Each row is a point on a landscape with many valleys, with its height.
A ball rolls from a point to whichever of its 2 nearest points has the largest drop for the distance, and stops where none of them is lower. Distance is the straight distance between rows; heights are no part of it.
j_366 (h 426): [122,  69,  77,  90,  61, 104, 105, 139,  60,  75,  85,  75,  71,  91,  99,
 107,  93, 117,  85, 119,  84, 126]
j_146 (h 68): [ 97,  92, 110,  86, 127,  91, 112, 131, 122,  50,  92,  80,  96,  70, 104,
  79, 112, 114, 102,  85,  93, 122]
j_373 (h 585): [119,  61, 111, 125,  82, 117, 111, 108,  98, 110,  76, 123,  92,  91, 107,
 139, 108,  94,  87,  84,  70, 121]
j_257 (h 590): [ 84, 100,  98,  97, 129,  98, 106,  92,  80, 118, 124,  94,  56, 107, 103,
  98, 104, 100,  90, 101, 123, 121]
j_304 (h 203): [ 96,  67, 108, 135, 106, 112, 149,  54, 116, 104, 105, 117,  98, 111,  82,
 113, 115, 102, 116,  93,  81,  97]
j_539 (h 260): [ 58,  99,  77, 101,  94, 136, 125, 117,  86, 122, 102,  75, 104,  98,  83,
  93, 110,  88,  82,  79, 123, 114]
j_45 (h 71): [ 72,  64,  88,  98, 108, 114, 119, 120, 103,  82, 117,  51,  97,  61,  94,
  76, 113, 106, 105,  88,  84, 112]
j_410 (h 429): [ 82,  50, 107, 126,  94, 135, 127, 110, 104,  95,  91,  80,  76,  81, 104,
  97, 111,  87,  92,  78,  85, 128]
j_81 (h 544): [118, 111, 101, 106,  74, 138, 101,  96,  96, 121, 108, 104,  84,  80,  90,
 129, 102, 122, 128, 110,  95,  54]
j_634 (h 470): [ 77, 126,  84,  60,  77,  91,  78, 135,  79,  93,  90,  78, 102,  98,  97,
  98,  87,  98,  93, 118, 110, 102]
j_988 (h 311): [ 79,  94,  81,  87, 112,  89,  97,  84,  57, 139, 131,  95,  99, 153,  88,
  72,  99,  89,  57, 110, 123, 117]
j_43 (h 686): [111, 114,  73,  90,  95,  56, 104,  76, 113,  83,  85, 122, 129, 144, 100,
  77, 106, 106,  93,  97, 105, 109]
j_46 (h 386): [110,  77, 100,  83,  97,  70, 100, 100,  91,  70, 103,  97,  89, 104, 114,
 104,  87, 126, 104, 120,  94, 121]
j_360 (h 643): [131,  97, 101,  77,  82,  77,  90,  97, 110,  71, 116, 122, 114,  81,  99,
 111,  94, 148, 115,  96,  89, 104]
j_206 (h 237): [ 69,  82,  90,  97,  94, 142, 116, 121,  90, 111, 103,  63,  87,  75,  90,
  99, 111,  93, 100, 100, 105, 111]
j_431 (h 211): [104, 110,  90, 113,  83,  92,  89,  56,  95, 126,  98, 116, 119, 149,  94,
 101,  99,  99,  98, 101, 103,  81]
j_456 (h 257): [ 91, 121, 133, 146, 123, 125, 112,  78, 104, 105,  98, 107,  91, 118,  99,
 105,  91,  66, 123, 115, 105,  70]
j_689 (h 770): [103,  89,  87, 117, 141,  82, 104,  70,  95, 112, 125, 134, 131, 139, 108,
  78,  92,  52,  90,  98, 123,  86]
j_976 (h 146): [ 87,  69, 119, 128, 117, 120, 115,  99, 124,  95, 111,  81,  95,  77, 102,
 101, 109,  96, 110,  92,  76,  93]
j_781 (h 568): [119, 105, 121, 102,  79,  97,  56,  86,  84, 129,  99, 106,  83, 138, 104,
 123,  79, 108,  95, 128,  86,  75]
j_134 (h 175): [ 94, 109, 107, 105, 111, 130,  90, 112, 127, 116, 115, 101, 108,  46,  91,
  95, 101,  94, 115,  87,  97,  91]
j_50 (h 269): [ 78,  93, 114, 134, 127, 103, 119,  84, 138,  79, 106,  93, 136,  99,  97,
  73, 104,  87, 133, 102,  89,  56]
j_181 (h 38): [ 80,  70, 103,  87, 111, 103, 115, 140, 120,  66,  98,  64,  95,  60, 100,
  83, 108, 102,  95,  97,  88, 131]
j_126 (h 286): [ 94, 104, 127, 141, 135, 111, 115,  90, 116,  79, 112, 102,  92,  96, 102,
 100,  83,  80, 130, 112, 104,  57]
j_104 (h 617): [ 92,  86,  83,  81,  80, 107, 102, 120, 100,  78,  82,  68, 126,  96, 100,
 118,  88, 121, 115, 103,  80, 108]
j_204 (h 542): [120, 141,  99,  91,  99,  97,  62,  84,  75, 143, 135, 112,  90, 102, 103,
  83,  98,  90,  87,  94, 127,  86]
j_573 (h 489): [ 93, 118, 102,  74, 104,  81,  69, 122,  72, 120, 110, 100,  81,  87, 103,
  93,  95,  90,  76, 107, 117, 122]
j_51 (h 550): [126, 142, 109, 109,  96, 110,  80,  76,  77, 148, 126, 123,  88, 116, 101,
  78, 119,  78,  64,  82, 125,  99]
j_563 (h 500): [105, 124, 110,  81, 101,  65,  48, 104,  76, 126, 131, 117,  73,  98,  98,
  71,  92,  89,  59,  96, 124, 130]
j_700 (h 397): [ 90, 117,  99, 107,  77, 142, 113, 104,  79, 130, 102,  87,  75, 106,  76,
 111, 125,  96,  77,  91, 106, 117]
j_547 (h 627): [104,  92, 117, 110,  80, 144, 110, 127, 123,  82,  74,  92, 101,  91, 104,
 111, 120, 105, 113,  94,  88, 103]
j_135 (h 551): [129,  98, 105, 104,  96, 101, 107,  90, 100,  58,  85,  97, 100, 127, 111,
 110, 108, 126, 116, 117,  81,  91]
j_927 (h 541): [129, 104, 106,  99,  85,  99, 122,  96, 110,  46,  77,  98, 106, 107,  93,
  99, 126, 133, 103,  97,  88, 115]
j_301 (h 147): [117,  97, 119, 113, 124,  95,  68, 103, 104, 106, 116, 122, 108,  68, 125,
 144,  66,  89, 122, 102,  86,  78]
j_287 (h 115): [ 54,  79,  82,  91, 117, 105, 135, 117, 122,  83,  93,  65, 118,  93,  87,
  75, 111,  92, 108,  96, 102, 120]
j_966 (h 75): [ 68,  79,  87,  82, 122,  88, 112, 118, 118,  82,  91,  82, 110,  78, 100,
  96,  95,  93,  97,  88,  94, 133]
j_798 (h 127): [ 98,  57,  98,  90, 111,  87,  90, 103,  71, 121, 121, 107, 113,  63, 102,
 135,  69, 101, 105,  95,  85, 115]
j_102 (h 182): [102,  93, 116, 113, 128, 114,  93,  96, 116, 118, 127,  97, 101,  45,  96,
 119,  99, 100, 118,  89,  77,  81]
j_968 (h 167): [ 62,  61,  91, 105, 122, 114, 112, 103,  97, 124, 129,  76, 116,  64,  93,
 101,  82,  93, 101,  84, 101, 120]
j_584 (h 552): [103, 123, 105, 133,  78, 146,  95,  80,  98, 139, 105, 109, 100, 100,  91,
 123,  94, 104, 117,  99,  96,  59]
j_294 (h 199): [108,  87,  98,  88, 116,  52,  69,  89,  85, 132, 118, 133, 107, 113,  99,
 108,  87,  93,  62,  88, 103, 129]
j_717 (h 692): [104, 105,  69,  91, 113,  59, 105,  53, 105, 101, 113, 118, 133, 123,  96,
  84,  93,  99,  96,  88, 111, 100]
j_514 (h 415): [128,  85,  92,  75,  72,  88, 106, 150,  73,  74,  79,  93,  80,  59, 101,
 111, 103, 129,  85, 111,  88, 126]
j_615 (h 610): [101,  67, 103,  93,  87, 112, 107, 125, 111, 101, 105,  92, 112,  57,  94,
 114, 103, 123, 108,  84,  78, 110]
j_901 (h 629): [ 91,  87, 104, 116,  94, 106,  94,  95, 115, 104,  94,  96, 125,  92,  97,
 126,  75, 104, 120,  99,  89,  92]
j_641 (h 234): [100, 104, 110, 102,  60, 106, 103, 105, 107,  99,  52, 105, 102, 138, 101,
 118, 104, 101,  91, 114,  76, 118]
j_873 (h 169): [ 97, 102, 100, 104, 109,  95, 106,  94, 111, 134, 113, 121, 124,  79,  92,
 109, 105,  96,  74,  65, 100, 139]
j_571 (h 637): [131, 104, 119,  97,  94, 101,  74, 123, 101,  97,  87, 130, 109,  91, 121,
 127,  88, 110, 110, 110,  85,  82]
j_683 (h 466): [101, 109, 100,  83,  91, 103, 126, 117,  81,  73,  90,  93,  58, 102, 102,
  93, 124, 108,  85, 112, 102, 125]
j_910 (h 216): [105,  87,  98,  94, 104,  59,  55,  83,  80, 126, 127,  95,  94, 111,  96,
  91,  72,  96,  70, 108, 109, 122]
j_69 (h 186): [ 86,  99,  83, 127, 113,  99, 125,  56, 117, 117, 113, 116, 121, 119,  84,
 103, 108, 100, 102,  81, 106,  89]
j_690 (h 652): [120,  92,  87,  79,  75,  79,  65, 100,  70, 141, 117, 115, 108,  81,  98,
 123,  84, 119,  78, 100, 100, 102]
j_664 (h 612): [ 94,  69, 118, 116, 118, 109, 104, 113, 130,  74, 107,  75, 134,  80, 111,
 108,  85, 108, 139, 104,  68,  82]
j_881 (h 200): [ 93,  99,  95, 120,  90,  95, 112,  58,  99, 112,  77, 118, 101, 151,  98,
 116,  99,  98,  95,  96,  94, 105]
j_274 (h 731): [ 86, 122, 107,  88, 117,  76,  71, 115, 112,  97,  84,  89, 104, 129, 121,
  92,  74,  68, 109, 117, 126,  90]
j_842 (h 601): [100,  75,  86,  85,  98,  76, 113,  94,  81,  97, 107, 103, 106,  53,  86,
 111,  93, 128,  93,  83,  87, 130]
j_722 (h 187): [ 80,  61, 107, 122, 100, 134,  97, 127,  97, 102,  92,  69,  92,  77, 114,
 128,  82,  89, 111, 106,  91, 106]
j_442 (h 348): [ 90, 129,  90, 102,  96, 139, 112,  92, 103, 106, 112,  85,  95,  79,  91,
  85, 110, 116, 132,  93, 109,  66]
j_357 (h 385): [ 93, 120,  92,  90,  83, 126,  89, 117,  84, 124,  98,  99,  79,  93,  91,
 108, 110, 101,  93, 105, 108, 104]
j_297 (h 123): [ 75,  73,  99, 113, 132, 115, 137,  94, 130,  90, 125,  72, 106,  86,  98,
  72, 117, 103, 117,  94,  82,  77]
j_794 (h 371): [ 98,  87,  96,  84, 115,  60, 101,  90, 107,  76,  90, 106, 104, 122, 112,
  94,  91,  99, 102, 106, 102, 119]
j_195 (h 150): [ 63,  88,  92, 100, 107, 114, 127, 100, 121, 111,  89,  80, 131, 100,  90,
  91, 107,  83,  92,  87, 102, 109]
j_599 (h 135): [113,  71, 107,  99, 107,  87,  77, 111, 101, 110, 113, 104, 108,  66, 122,
 134,  68, 103, 104,  97,  95, 102]
j_339 (h 620): [ 99,  88, 113, 122,  80, 140, 103, 119, 108, 118,  77, 101,  93,  86,  99,
 124, 105,  91, 106,  93,  81,  90]
j_336 (h 215): [100,  78, 112, 123,  80, 107, 122,  81, 108, 101,  62, 120, 105, 146,  97,
 124, 107, 101,  87, 100,  78, 122]
j_716 (h 641): [132, 129, 116,  87,  94,  90,  63, 104, 100,  99, 104, 120,  89,  89, 119,
 109,  91, 100, 107,  95, 100,  78]
j_347 (h 291): [ 89,  97, 114, 116, 141,  94, 127,  88, 126,  62, 116,  95, 103,  83, 102,
  73, 102,  85, 133, 104, 101,  63]
j_682 (h 660): [125, 156,  98,  78,  80,  86,  75,  89, 110,  86,  95, 108, 104, 104,  98,
  64, 120, 103,  90,  97, 106,  84]
j_562 (h 496): [134, 139, 100,  66,  87,  88,  95, 114,  88,  66, 104,  96,  70,  79,  95,
  90, 115, 136, 105, 116, 108,  92]
j_233 (h 151): [ 74,  75,  96, 109, 121, 104, 117,  84, 103, 124, 118, 101, 111,  76,  84,
 112,  94, 100,  84,  75,  93, 122]
j_167 (h 606): [111,  69, 125, 123, 109, 132,  95, 133, 115,  61,  96,  75, 109,  81, 114,
 104,  86, 113, 136, 115,  77,  86]
j_386 (h 195): [ 97,  77,  98, 122, 125,  87, 123,  52, 112, 102, 117, 122, 111,  99,  85,
 109, 101, 111, 122,  76,  85,  91]
j_750 (h 231): [ 85,  89, 130, 147, 122, 133, 126,  84, 107, 119, 100,  96,  77, 104,  92,
 106,  99,  79, 119, 111,  93,  76]
j_189 (h 370): [ 94, 146,  91,  94,  91, 130,  97,  94,  89, 122, 110,  90,  89, 100,  94,
  95, 108, 101, 109, 103, 123,  82]
j_545 (h 655): [110,  98,  84,  74,  62,  95,  78, 123,  67, 128,  98, 103, 104,  80,  90,
 117,  90, 129,  90, 117, 101,  88]
j_511 (h 279): [101, 114, 112, 100,  96,  85,  96,  78, 108,  88,  87, 105,  73, 160,  93,
  85, 107, 106,  98, 122, 102,  93]
j_614 (h 356): [ 81,  99,  81,  94, 117,  76,  98,  96, 111, 100,  95, 108, 123, 123, 111,
 100,  91,  83,  96,  88, 116, 113]
j_60 (h 671): [115, 146, 105,  88,  95,  85,  92,  72, 123,  83,  87, 127,  97, 133, 103,
  66, 122, 101,  99,  90, 112,  87]
j_774 (h 574): [122, 104, 126, 116, 113, 113,  86, 108, 104,  93,  96, 108,  68, 103, 116,
 126,  99, 102, 102, 110,  87, 101]
j_76 (h 739): [101, 127, 101,  73, 116,  73,  58, 107, 107, 101, 102, 103,  97, 118, 121,
  71,  94,  65,  90, 103, 127, 107]
j_275 (h 184): [ 53,  83,  93,  97, 140,  97, 111, 108, 110, 110, 131,  77, 128,  83,  93,
  94,  94,  83,  97,  82, 112, 109]
j_7 (h 654): [122, 117,  74,  73,  59,  87,  88, 145,  78, 116, 100, 104, 101,  56,  81,
  98, 109, 132,  90, 110, 101,  91]
j_650 (h 774): [ 83,  95, 107, 126, 143,  83, 107,  74, 105, 109,  98, 136, 112, 145, 111,
 102,  84,  41,  93, 102, 119,  79]
j_253 (h 611): [100,  93,  80,  71,  80,  98,  85, 128,  91,  86,  98,  89, 111,  70, 108,
 114,  80, 128, 120, 105,  95,  94]
j_724 (h 408): [ 82,  90, 101, 128,  80, 140, 129, 104,  91, 135,  80,  92,  85, 114,  86,
 119, 122,  85,  79,  91,  91, 132]
j_446 (h 491): [100, 125,  92,  82,  92,  97,  95, 122, 105,  99,  97,  91,  96,  54,  94,
 102, 110, 107,  76,  92, 107, 122]
j_322 (h 521): [141, 115,  96,  86,  62, 109,  86, 119,  80,  96,  94, 108,  74,  97,  99,
 121, 107, 143, 118, 130,  82,  64]
j_541 (h 559): [118, 139, 117, 109,  87, 122,  80,  82,  82, 145, 117, 126,  78, 118,  88,
 107, 118,  96,  77,  95,  97,  90]
j_123 (h 561): [136, 113, 124, 102,  91,  95,  86,  89, 104,  70,  88, 110,  95, 120, 123,
 112,  83, 129, 131, 123,  78,  72]
j_131 (h 525): [119, 123,  93,  86,  72,  76,  58,  85,  84, 134, 110, 122,  97, 109,  87,
  76, 106, 108,  53,  92, 102, 108]
j_790 (h 236): [ 90,  92, 128, 119, 114, 101, 108, 101, 135,  63,  61, 103, 121, 138, 123,
 108,  80,  84, 124, 119, 103,  86]
j_422 (h 635): [114, 120, 106,  98,  72, 131, 104, 121, 112,  90,  74, 111,  94,  84,  95,
 114, 131, 119,  93,  87,  87,  97]
j_864 (h 510): [125, 125,  96,  80,  65, 108,  92, 121,  79,  85, 100,  81,  73,  92, 102,
 108, 104, 129, 116, 129, 102,  84]
j_518 (h 400): [125,  86, 118,  91, 113,  74,  93, 110,  94,  67, 101, 115,  80,  67, 110,
 105,  87, 122, 101, 110,  89, 132]
j_361 (h 418): [ 82,  60,  88, 120,  74, 131, 131, 102,  87, 108,  78,  84,  78, 104, 102,
 113, 110,  87,  82,  92,  87, 121]
j_581 (h 223): [ 64,  72,  99, 117, 144,  91, 127,  87, 118, 102, 105, 101, 118, 113,  99,
  98,  89,  64, 109, 101, 107,  93]
j_527 (h 97): [ 77,  64,  95, 110, 100, 123, 136, 106, 109,  98, 125,  52, 101,  74,  91,
  81, 128, 114, 126,  89,  87,  92]
j_608 (h 633): [114, 100, 106,  95,  91, 100,  89, 102, 112, 103,  92, 120, 117,  80, 107,
 123,  97, 114, 110,  87,  88,  96]
j_787 (h 209): [104, 106, 126,  97, 113,  83, 101, 102, 113,  59,  68,  97,  93, 129, 129,
 103,  91,  93, 119, 117, 106,  93]
j_449 (h 204): [ 80,  82,  83, 112, 140,  92, 122,  87, 103, 102, 129,  91, 108,  95,  90,
  89,  86,  85, 107,  93, 117, 102]
j_194 (h 482): [ 83, 126,  87,  66,  98,  91,  87, 126,  83,  96,  97,  93, 106,  85, 108,
  90,  99,  96,  74,  97, 114, 119]
j_577 (h 581): [116,  89, 131, 119,  93, 119, 104,  95,  92,  97,  88,  99,  57, 129, 119,
 116, 102, 101, 116, 119,  83, 101]
j_892 (h 649): [137, 149, 112,  82,  94,  86,  57,  95, 109,  90, 103, 115,  94, 101, 118,
  73, 102, 105, 108, 109, 106,  74]
j_448 (h 230): [ 90, 118, 115, 109, 109, 110,  91, 107, 123, 106,  99, 101, 112,  90, 118,
 100,  87,  71, 115,  91, 102,  86]
j_266 (h 534): [110, 129,  75,  88,  87,  80,  79,  78,  81, 131, 119, 111, 107, 109,  94,
  90,  98,  98,  82,  92, 119,  98]
j_862 (h 256): [112, 109, 104,  88,  78,  87, 107,  98, 102,  86,  68,  96,  83, 145, 105,
 100, 114, 107,  90, 111,  87, 112]
j_917 (h 314): [100, 125,  61,  87,  94,  99,  97,  62,  61, 139, 132,  97, 102, 134,  83,
  59, 114,  92,  79,  98, 137,  93]
j_546 (h 254): [ 85,  95,  84, 111, 113,  86, 105,  72, 103,  94,  89, 100, 136, 136, 100,
  92,  72,  81, 127, 111, 109,  74]
j_379 (h 579): [122,  91, 119, 120,  99, 113, 109,  96, 126, 101,  79, 127,  95,  78, 101,
 124, 124, 104,  81,  74,  77, 117]
j_10 (h 722): [ 98, 111,  97,  72, 100,  69,  65, 108,  94,  85, 100,  78, 105, 141, 121,
  82,  77,  91, 105, 114, 116,  87]
j_103 (h 679): [120, 135,  98,  86,  79,  63,  85,  75, 116,  84,  76, 113, 121, 146,  95,
  75, 105, 113,  87,  87,  96,  91]
j_277 (h 185): [ 97, 101,  85,  83, 108,  73,  85, 100,  97, 120, 110, 117, 123,  85, 104,
 110,  89,  86,  68,  78, 109, 129]
j_479 (h 456): [ 95,  96,  84,  77,  75,  97,  93, 126,  74,  96,  90,  76,  81, 103, 103,
 108,  79, 105,  95, 118, 106, 113]
j_772 (h 327): [ 77, 103,  88,  80, 101,  81,  72, 102,  62, 130, 118,  81, 110, 138, 102,
  77,  80,  72,  67, 102, 133, 116]
j_255 (h 235): [ 80, 103, 103, 115, 108,  93,  91,  78,  98, 120,  99, 110, 130, 152, 111,
 106,  69,  60, 118, 120, 117,  82]
j_919 (h 618): [ 80,  74, 123, 118,  94, 114,  95, 118, 123,  85,  87,  78, 150,  75, 112,
 120,  74,  90, 136, 103,  81,  71]
j_464 (h 765): [105, 104,  90, 102, 137,  78,  97,  70,  94, 103, 122, 134,  98, 149,  95,
  75, 104,  68,  75, 109, 127, 107]
j_351 (h 503): [110, 123,  97,  92, 103,  88, 112, 108, 117,  84,  98, 112,  98,  67,  89,
  93, 125, 119,  77,  79,  96, 124]
j_90 (h 614): [ 98,  74,  97, 112,  68, 125, 108, 118, 102, 112,  84,  95, 114,  66,  92,
 129, 111, 106,  98,  83,  72, 102]
j_402 (h 533): [131, 106,  99, 104,  54, 141,  98, 117,  77, 104,  88, 102,  89,  95,  91,
 127,  99, 130, 129, 123,  91,  58]
j_559 (h 696): [103, 114,  62,  76,  96,  61, 100,  59,  92,  96, 116,  96, 118, 119, 105,
  77,  96, 113, 116,  95, 121,  93]
j_846 (h 297): [ 83, 115,  67,  87, 113,  91, 112,  92,  64, 127, 121,  94,  92, 134,  82,
  72, 111, 100,  73,  97, 130, 109]
j_143 (h 442): [ 90,  72, 114, 116,  96, 130, 134, 116, 108,  67,  81,  79,  66,  98, 102,
  90, 126,  94,  90,  89,  97, 128]
j_582 (h 173): [ 70,  89,  87, 127, 108, 128, 131,  78, 107, 128, 101, 103, 136, 107,  76,
 100, 112,  88, 100,  80, 101, 101]
j_645 (h 646): [144, 108,  93,  73,  79,  57,  84, 117,  87,  95, 111, 125, 110,  63,  98,
 106,  93, 142, 105,  98,  91, 100]
j_685 (h 638): [121,  97, 112,  94, 112,  87,  96,  83, 118,  81, 111, 113, 116,  85, 113,
 102,  90, 124, 108,  94,  97,  97]
j_874 (h 594): [107,  66, 129, 108,  91, 105,  94, 130, 114,  74,  74,  91, 109,  79, 114,
 124,  96, 103, 107, 102,  82, 117]
j_507 (h 324): [ 83, 114,  86,  90, 111, 110, 113,  85, 114,  87, 126,  76, 115,  74,  87,
  73, 104, 108, 123,  92, 109,  77]
j_622 (h 455): [ 91,  78,  96, 100, 101, 113, 125, 119,  87,  79,  72,  81,  58, 108, 108,
 104, 111,  89,  80, 103, 105, 139]
j_971 (h 409): [133,  76, 109,  84,  91,  74,  94, 138,  75,  62,  97, 110,  72,  75, 107,
 107, 101, 132,  86, 119,  87, 136]
j_290 (h 212): [ 71,  76, 100, 106,  85, 133, 102, 137, 110,  96,  82,  56, 109,  81, 108,
 104, 101,  96, 109,  97,  90, 107]
j_381 (h 299): [ 92, 108,  71,  78, 129,  81, 119,  79, 102,  76, 123,  90, 109,  91,  95,
  73,  95, 104, 129,  95, 123,  82]
j_441 (h 557): [114, 121, 107, 114,  69, 124,  77,  83,  88, 146, 101, 126, 108, 108, 100,
 126,  95,  93, 105, 104,  90,  74]
j_735 (h 181): [ 96, 110, 116, 107, 126, 102, 119, 109, 123,  61,  81,  98,  82, 128, 112,
  89, 109,  89, 117, 119, 106, 101]
j_485 (h 650): [130, 125,  89,  83,  50, 103, 104, 146,  73,  96,  77, 111,  92,  78,  94,
 106, 117, 133,  82, 118,  94,  89]
j_391 (h 605): [112,  74,  91,  85,  87,  85,  97, 113,  99,  78, 110,  91, 109,  46,  94,
 115,  87, 130, 105,  97,  87, 108]
j_505 (h 757): [104, 121,  86,  97, 125,  91,  97,  91,  95, 105, 118, 118,  77, 154,  96,
  54, 123,  74,  81, 101, 134,  96]
j_110 (h 566): [116, 131, 108, 120, 103, 113,  88,  76, 104, 137, 105, 138,  96,  89,  93,
 118, 113,  95,  87,  80,  94,  97]
j_945 (h 651): [127, 106,  84,  82,  69,  65,  79, 116,  76, 119, 104, 136, 108,  57,  95,
 117,  98, 119,  78,  92,  89, 106]
j_221 (h 319): [ 93, 121,  67, 101,  99,  96, 108,  62,  86, 123, 117, 102, 104, 140,  82,
  73, 110, 101, 106, 108, 128,  82]
j_309 (h 703): [112, 110,  72,  77, 114,  55,  92,  67,  91,  93, 111, 105, 100, 149,  93,
  60, 100,  94, 111, 109, 124,  78]
j_6 (h 530): [100, 115,  92,  88,  87,  99, 138,  95, 127,  53,  66,  90, 108, 109,  86,
  85, 127, 124,  92,  88, 100, 125]
j_467 (h 342): [ 74, 101,  85,  88, 115,  81,  81, 101,  86, 121,  97,  94, 126, 148, 110,
  87,  82,  68,  83, 107, 124, 110]
j_376 (h 572): [ 97, 114, 116, 116, 106, 120, 103,  98, 125, 120,  94, 126, 104,  80,  94,
 112, 124,  94,  90,  81,  99, 100]
j_759 (h 569): [130, 106, 128, 113, 101,  91,  93,  79, 105,  96,  99, 125,  79, 109, 111,
 130,  92, 119, 115, 112,  76,  84]
j_777 (h 276): [ 86, 102,  73,  88, 116,  84, 113,  82, 117,  74, 101,  88, 132, 121, 103,
  78,  87, 104, 128, 102, 116,  77]
j_272 (h 164): [116, 110, 123, 117, 132, 108,  79,  96, 105, 103, 126, 121,  94,  53, 111,
 115,  82,  95, 110,  94, 102,  71]
j_591 (h 302): [ 99, 121,  80,  96, 101,  86, 118,  78, 102,  99,  94, 113,  89, 148,  84,
  74, 122, 100,  98, 115, 114,  93]
j_302 (h 206): [ 78, 117, 109, 106, 114, 131,  93, 114, 116, 121, 108,  83, 124,  80,  98,
 104,  97,  77, 102,  86, 112,  93]
j_758 (h 145): [ 92, 129, 113,  94, 126, 106, 109, 110, 109,  75,  91,  94,  67, 109,  99,
  83, 122,  88, 103, 118, 119,  97]
j_477 (h 642): [124, 128,  92,  91,  57, 118, 115, 132,  96,  77,  69, 107,  95,  98,  81,
 109, 124, 134,  95, 107,  87,  89]
j_934 (h 514): [130, 124,  94,  77,  85,  58,  39, 106,  71, 137, 122, 117, 105,  89,  91,
  64,  96,  86,  58,  92, 118, 114]
j_868 (h 280): [ 60, 105,  83,  95, 108, 122, 122,  96,  81, 127, 113,  87,  92, 125,  90,
  81, 124,  89,  81,  94, 129, 112]
j_444 (h 597): [103,  83,  91, 101,  86,  81, 126,  76,  75, 107, 108, 105,  81,  80,  82,
 116, 107, 129,  79,  85,  84, 136]
j_313 (h 255): [ 85,  96, 126, 114, 118, 104,  99, 107, 143,  79,  75, 101, 130,  94, 114,
 106,  87,  79, 121, 100,  94,  86]
j_377 (h 595): [103,  89,  92, 106, 103,  97, 121,  78,  74, 120, 121, 101,  66, 101,  89,
 108, 114, 115,  80,  98, 104, 116]
j_653 (h 748): [ 96, 133, 101,  86, 116,  74,  84,  98, 100,  91, 100, 107,  73, 133, 103,
  59, 108,  72,  83, 108, 128, 108]
j_299 (h 214): [ 83,  76, 107, 147, 127, 114, 136,  69, 122, 106, 111, 109,  96, 113,  87,
  95, 108,  81, 112, 105,  93,  81]
j_558 (h 165): [ 95,  57, 118, 118, 124, 115, 102, 107, 101,  90,  99,  77,  94,  83, 118,
 107,  89,  84, 121,  96,  88, 103]
j_502 (h 580): [108, 109, 132, 109, 137, 114, 100, 104, 106, 101,  95, 110,  58,  89, 121,
 115,  95,  75,  95, 101, 107, 103]
j_727 (h 586): [ 87, 106, 110, 108, 136, 112, 100, 101,  91, 121, 117,  93,  68, 100, 114,
 104,  99,  67,  95, 105, 121, 110]
j_590 (h 562): [127, 122, 117, 112,  65, 100,  71,  82,  99, 123, 103, 125,  92, 121, 106,
 119,  90, 117, 103, 116,  82,  60]
j_151 (h 481): [105, 137,  98,  67,  93,  91,  98, 118,  87,  87, 102,  86,  61,  97,  90,
  78, 118, 115,  93, 111, 113, 112]
j_190 (h 589): [115,  58, 128, 131,  93, 121, 100, 110, 115,  92,  82, 116, 103,  72, 121,
 129,  98,  94, 110,  90,  66, 106]
j_64 (h 221): [100,  98, 100, 118, 104,  92,  77,  73,  93, 131, 105, 108, 131, 132, 108,
 113,  71,  86, 109, 103, 101,  80]
j_408 (h 712): [ 92, 101,  93,  88, 108,  66,  87,  80,  98,  90, 101,  97, 104, 154, 111,
  78,  90,  84, 109, 120, 120,  86]
j_369 (h 599): [124,  62, 123, 109,  87, 126,  85, 148, 107,  52,  84,  80, 102,  74, 112,
 106, 100, 109, 122, 107,  86, 112]
j_455 (h 516): [ 96, 120,  92,  81,  88,  88, 124, 112, 123,  73,  76, 101, 124,  83,  88,
  94, 116, 115,  78,  77,  95, 129]
j_528 (h 441): [ 81,  63,  81,  88,  65, 113, 105, 137,  69,  93,  78,  67,  88, 103, 109,
 113,  89, 101,  96, 117,  90, 125]
j_443 (h 248): [ 70,  90, 109, 134, 128,  99, 126,  95, 136,  94,  88, 102, 139, 112,  91,
  85,  90,  59, 123, 105, 107,  69]
j_600 (h 623): [ 86,  95,  83,  96,  78, 103, 116,  88, 109, 101,  85,  88, 131, 103,  88,
 110,  89, 115, 115,  97,  92,  98]
j_97 (h 104): [ 94, 113, 110,  90, 120, 113, 114, 124, 121,  74,  92,  84,  86,  82,  98,
  85, 118,  95,  99,  99, 107, 112]

Where does a ball stop that starts at each point below?
j_653 => j_608
j_206 => j_181
j_126 => j_181
j_781 => j_881
j_683 => j_881
j_590 => j_881

Write out the way that a ball takes from each point below.
j_442 => j_507, j_381, j_777, j_546, j_255, j_64, j_431, j_881
j_868 => j_539, j_206, j_290, j_722, j_558, j_976, j_297, j_527, j_45, j_181
j_689 => j_464, j_505, j_653, j_76, j_274, j_10, j_408, j_309, j_559, j_717, j_43, j_103, j_60, j_682, j_892, j_716, j_571, j_608
